Points, in no order, along strands that fork, close into loops and pass close to each other.
Two points are linked if the straight distance between their rows is under 109. Some points are linked to none.
Q820: -19 -32 -35 12 -29 3 7 -37 18 0 1 -19 -68 -1 14 -26 5 52 37 50 50 57 23
 6 -57 12 -32
Q956: -71 4 38 13 -18 -11 5 -12 1 -31 6 -16 41 7 31 -3 17 -19 -5 4 24 33 49
 -36 -5 5 -17
Q393: 2 15 5 22 -42 -9 7 -1 -15 -2 22 -44 -44 27 -31 -5 -84 -7 -7 -25 21 15
 -20 25 -40 -29 -2
Q602: 9 36 11 13 -42 5 -16 4 23 -8 -5 8 59 18 21 -3 15 31 -17 4 8 -59 -16 33
 -2 9 10
Q731: 15 3 28 -18 9 7 0 -10 -10 22 -14 32 25 -28 3 0 45 25 -31 17 5 -11 64 -26
 31 34 18
Q748: -28 -11 18 -5 14 -2 -2 -11 13 -4 -29 27 19 -41 13 2 76 20 -34 19 -7 0 52
 -45 50 19 -13
Q282: -19 -14 -15 -10 13 3 2 -12 10 -11 -19 -4 8 -31 24 -8 30 5 -13 27 -13 -8
 4 -25 29 -7 -24
Q23: 37 6 17 4 -31 9 -18 -29 -4 38 9 10 -51 1 -9 -20 -24 35 -29 17 12 -25 31
 19 -24 -1 -17
Q996: 31 -33 -3 -7 19 32 -8 -6 -19 4 27 -2 -13 1 -19 -9 -16 -6 32 18 20 38 11
 -24 2 -17 -1
Q711: -20 34 49 2 -54 -34 -20 19 -20 -19 -23 3 12 4 -12 -12 27 18 -39 14 -4
 -15 30 -33 49 -3 50
Q217: 59 22 -17 -17 12 -1 -29 24 -29 10 13 30 -11 4 -22 2 -9 -27 19 -7 -46 -22
 -45 24 23 -12 26
Q368: -17 -11 12 12 -20 -6 -6 -26 -17 -4 23 -33 -34 32 -12 -8 -68 -13 27 -41 9
 10 10 -2 -49 -42 -16
Q999: -36 13 27 -10 -39 -30 6 -3 3 -42 1 3 32 -7 16 48 58 -1 -6 14 20 30 -2
 -36 38 19 20
Q615: 36 -18 16 25 -37 17 -16 -26 35 36 10 32 -64 3 2 -19 5 45 -8 33 34 -1 23
 31 -40 9 -32
Q542: 44 -7 -27 -25 3 11 1 -71 43 46 21 65 -44 11 31 37 37 18 30 34 26 -22 -40
 18 -35 20 -13
Q491: 2 -23 -25 6 -9 5 1 1 39 -10 -6 0 51 23 24 21 42 32 39 -9 39 -9 -28 23
 -33 21 -1
Q315: 6 -7 30 52 -19 26 -16 42 35 -16 12 20 56 -7 -19 -17 28 5 -31 36 35 28 11
 12 31 5 7
Q754: -25 -9 17 10 7 23 11 -30 10 -20 29 3 23 -5 29 -11 15 -21 2 32 35 55 48
 -13 -17 18 -30
Q667: -26 6 -20 38 17 0 13 47 2 -10 -1 -50 23 24 -26 -7 -75 -24 -5 -41 14 3
 -34 23 -34 -18 1
Q839: -41 3 10 -23 -9 -19 2 -3 -29 -22 -30 -37 30 25 22 -6 -23 -16 27 -50 -13
 -23 10 -34 -21 -17 8
Q254: -24 -39 -27 34 7 -10 10 -4 29 11 -4 -28 -46 14 10 -5 -29 16 25 -30 1 -3
 -27 29 -44 -28 -43
Q612: 14 -46 -16 27 35 18 -3 17 -9 35 -18 -19 -38 8 -32 -38 -47 12 10 -44 -11
 -5 34 3 -28 -30 -8
Q110: 30 42 40 -5 -21 2 -29 14 -16 -23 23 25 54 29 -14 4 -3 -35 28 -10 -14 -8
 -21 11 20 -17 34
Q299: 42 41 -1 -43 -19 -29 -20 16 -25 -3 -14 38 -5 -17 -7 46 53 12 -8 11 -19
 -14 -34 -13 52 28 45
Q172: -33 45 25 -12 -48 -26 18 12 -13 -14 -21 -23 26 -2 9 -5 22 27 -52 14 2
 -22 17 -15 33 27 44
Q344: 54 3 -9 -27 25 23 21 -65 28 60 31 68 -48 0 25 33 19 8 -3 38 22 -3 -13 33
 -25 41 -6
Q249: -57 8 0 -12 15 -21 12 29 -21 -24 -30 -34 50 8 15 -13 2 -17 1 -37 -19 -14
 5 -42 13 -7 14
Q348: -30 21 -7 -17 -23 -31 0 0 9 -27 -18 10 29 -32 7 56 82 22 -21 25 -2 10
 -41 -30 61 23 18
Q276: 6 -41 -9 42 -42 -2 -23 -11 42 10 -8 -5 -63 1 -1 -31 -3 46 19 21 31 12 18
 14 -44 -13 -47
Q42: -24 40 -3 18 -6 -11 16 16 3 1 -2 -35 22 27 5 1 -56 -12 -27 -42 -17 -32
 -26 55 -40 6 -1
Q878: 21 -41 -13 -6 70 26 14 2 -12 1 23 -6 -3 3 -6 27 -30 -37 46 -12 -8 35 -19
 6 -15 -15 -10
Q394: 30 35 20 -7 1 -13 14 -9 -3 19 30 19 -29 5 -1 26 -26 -19 -17 -18 -10 -2 5
 62 -32 32 -9
Q920: 58 39 -7 -31 -1 -10 -34 16 -31 -2 9 47 7 -4 -15 19 24 -15 18 12 -41 -21
 -46 3 54 4 43
Q189: 23 11 14 31 -24 15 -8 32 -19 2 32 -28 -14 13 -56 -21 -77 -16 -32 -10 20
 30 8 14 -12 -19 15
Q142: -8 28 34 6 -33 -27 -35 21 -6 -10 -18 6 -23 4 -23 -30 -35 -28 -8 -32 -27
 -15 10 -22 1 -33 3
Q518: 15 -6 -20 -7 -18 13 7 -40 -14 21 8 -19 -53 6 8 -20 -34 32 -7 11 10 -13
 25 2 -23 -10 -16
Q726: -28 -27 12 19 -10 -20 24 32 30 -8 -16 -7 9 -28 6 30 26 9 -20 -18 28 37
 43 18 -36 56 -24
Q29: -36 -24 33 12 -42 -7 -14 -19 0 -11 -18 -2 13 9 17 -19 28 23 18 -1 34 8
 70 -43 -23 3 -5
Q514: -44 20 13 -9 -13 -23 -1 24 -8 -43 -9 -15 38 1 6 8 10 -20 -4 1 -7 13 -24
 -38 40 -12 24
Q474: -19 -46 -14 40 36 18 -2 45 16 26 -40 -23 -5 -10 -27 -54 -26 14 -14 -29
 -6 -10 35 -6 -14 -20 -31
Q301: -23 -7 36 10 -61 -19 -31 4 -2 -23 -27 -2 13 16 -3 -13 30 18 2 -3 27 -4
 40 -50 15 -11 22
Q143: 0 -10 13 -16 50 2 -2 22 -20 -17 -8 24 8 -42 -14 9 35 -41 -6 19 -35 34 1
 -48 77 -2 21
Q197: -5 -41 -33 -25 53 19 21 -21 0 4 7 -14 -5 -2 29 10 -4 -4 41 -12 -11 1 -25
 4 -23 -15 -24
Q875: 13 24 -7 -45 10 -8 27 -22 -18 -4 12 0 20 -15 17 33 18 -17 -16 7 -13 5 -2
 7 10 35 10
Q986: 6 5 6 6 -33 -17 -40 -3 4 -6 -16 13 -18 6 3 -20 -5 -1 11 -4 -26 -39 -31
 -9 7 -39 -7
Q634: -28 19 -8 1 -1 -33 26 2 7 -4 3 -28 -26 8 20 27 -47 -29 -13 -36 -34 -18
 -42 43 -41 3 -19
Q865: 70 15 16 11 5 19 -49 -14 -1 21 24 75 -23 5 -22 -7 -1 -23 32 6 -40 -34
 -25 25 17 -23 -5
Q831: 28 20 14 -24 24 3 -5 -6 -21 45 -27 24 4 -20 8 -19 17 31 -32 -11 -26 -44
 67 8 4 43 4
Q507: 4 10 -8 -8 -23 -7 -5 8 19 -16 -11 1 66 27 19 27 34 13 28 -17 15 -37 -47
 28 -10 8 20
Q664: 15 20 5 -8 -38 -19 -36 7 2 -7 -31 25 -11 -14 9 -15 33 22 -9 24 -26 -53
 -37 -20 43 -12 1
Q134: -26 24 26 5 26 -7 -9 31 -8 -38 -3 19 38 -20 -2 -5 15 -50 -12 12 -40 23
 -11 -23 72 -13 13
Q390: -7 -23 -30 -12 -15 16 13 -46 1 -4 13 -29 -38 1 19 -18 1 27 18 41 34 29
 18 -13 -34 3 -19
Q924: 58 7 15 -10 26 17 16 -24 21 36 42 54 -25 -8 0 33 6 -18 -13 14 11 -1 4 56
 -31 48 -6
Q766: -33 -34 -28 34 19 -7 10 31 17 -2 -12 -46 -16 21 -20 -1 -57 -1 24 -55 9
 10 -35 22 -51 -30 -16
Q553: -2 45 8 7 -58 -18 -9 24 5 -5 -19 -12 30 -5 13 -4 13 45 -52 9 6 -55 -7 24
 11 26 23
Q114: 2 -18 -40 -21 24 13 54 -59 -12 29 34 -36 -70 30 22 14 -29 13 31 3 11 -3
 -17 31 -52 -16 -13
Q859: 27 16 16 6 22 0 -7 47 -17 33 -28 14 8 -18 -23 -27 -4 5 -37 -18 -28 -19
 53 16 8 19 22
Q300: -16 -3 -7 18 6 -8 -4 55 -14 -14 -8 -33 32 19 -32 -16 -51 -21 6 -26 3 10
 -25 -6 0 -24 27
Q52: 18 4 -16 -29 2 -15 2 11 3 -10 -19 31 25 -32 -14 59 86 23 2 12 -2 4 -33
 -22 59 35 39
Q905: -11 43 13 10 1 -18 -14 46 -18 13 -33 2 -4 -8 -23 -44 -39 -28 -49 -26 -46
 -19 28 9 11 1 10
Q403: 1 38 -38 -7 21 8 -1 7 -43 -8 15 -49 -5 11 -33 -32 -79 -26 -23 1 -26 -4
 -36 -10 32 -33 7
Q948: 26 -22 -33 -12 -6 6 11 -48 32 15 25 24 -31 31 30 23 19 19 51 14 20 -20
 -42 27 -43 -1 -13
Q323: 17 17 50 5 0 14 -6 -3 5 0 10 55 64 0 -14 18 66 9 -9 13 31 21 50 -14 38
 30 38
Q587: -18 -42 -10 6 59 27 19 31 8 -11 -9 2 53 -25 -7 6 34 -8 8 10 9 42 26 -26
 32 19 -2
Q647: -6 17 -20 -31 -13 -27 25 -5 -19 -16 17 -36 -38 -8 9 26 -50 -24 -11 -11
 -20 1 -47 22 -19 5 0
Q768: -5 -32 -1 -25 61 9 16 25 -18 2 -20 24 35 -36 -9 17 49 -13 7 -18 -17 19
 37 -29 36 26 11
Q998: -12 43 -16 -29 -9 -16 17 8 -41 -14 4 -52 -15 -9 -10 -5 -60 -25 -34 -1
 -18 -5 -34 -1 15 -4 13
Q812: 6 -42 -29 -21 18 18 -1 -11 11 -33 10 4 29 -1 12 33 41 -4 72 27 27 54 -40
 -36 5 -4 9
Q937: -22 -37 -43 1 27 -5 20 1 31 3 -16 -26 -11 -13 31 0 -2 6 9 -19 -26 -28
 -37 15 -21 -9 -40
Q362: -25 -24 11 -7 5 -14 1 -14 -26 -6 -3 -26 -9 24 4 -14 -35 -19 51 -43 -6 4
 16 -40 -35 -40 -9
Q556: 8 9 44 30 -16 22 0 15 29 -4 17 34 57 -9 -8 7 52 7 -26 32 45 37 52 10 12
 37 11
Q36: 4 -14 4 14 6 28 -15 22 -7 -15 15 -19 25 8 -20 -28 -19 -10 10 19 16 32 -6
 -18 21 -26 11
Q828: 15 10 -38 17 29 14 -1 -8 -19 25 6 -28 -60 -2 -31 -34 -73 -9 -30 -11 -39
 -18 -22 14 12 -32 -22
Q923: 25 -16 -18 -40 12 6 13 -56 -11 14 26 -1 -38 34 21 23 -13 -10 51 1 2 -5
 -29 6 -33 -22 -9
Q594: 18 -15 -32 33 35 35 13 -23 8 33 30 -14 -73 -6 -18 -9 -51 -10 -17 2 -18
 -2 -18 39 -3 -30 -44
Q713: -31 -12 -5 28 32 -4 -2 44 3 8 -45 -10 -3 -24 -24 -59 -34 -13 -37 -32 -29
 -25 28 -18 8 -17 -17
Q929: 6 10 -1 -34 14 6 -17 -25 -10 0 -14 18 -7 -31 24 -21 23 -7 -9 29 -47 -32
 -2 -37 50 -17 -9
Q910: -20 -38 3 16 22 26 4 18 21 -20 -4 19 60 -9 -12 5 78 16 20 31 33 50 32
 -34 47 6 29
Q837: -13 -21 -9 8 0 20 9 -11 31 -9 6 8 44 11 22 10 37 8 26 17 41 29 12 13 -32
 23 -20
Q761: 8 11 -7 -12 30 0 47 -45 1 27 48 -5 -59 12 21 37 -33 -24 -9 1 -8 2 -17 55
 -42 11 -28

A piece is two or more points that can be reached from each other along the links. Count, over all rows, the pieces, the separate loops (a circle has one, a figure eight two, a Y none), the forks (points with three links) and the tips (points with one).
pieces | 5
loops | 5
forks | 6
tips | 6

A fork is a point with three links, a tip a point with one. Leave the first point through the second and follow the links. Name the first fork or tip that comes.
Q514; Q249 | Q189
Q42; Q634 | Q594
Q748; Q282 | Q905
Q217; Q920 | Q514
Q999; Q348 | Q865
Q594; Q828 | Q667
Q114; Q761 | Q923
Q142; Q986 | Q731

A tip is a point with one link. Name the tips that can be reached along the links from each point below, in the order of the rows.
Q761 | Q594
Q362 | Q189, Q865, Q910
Q474 | Q315, Q612
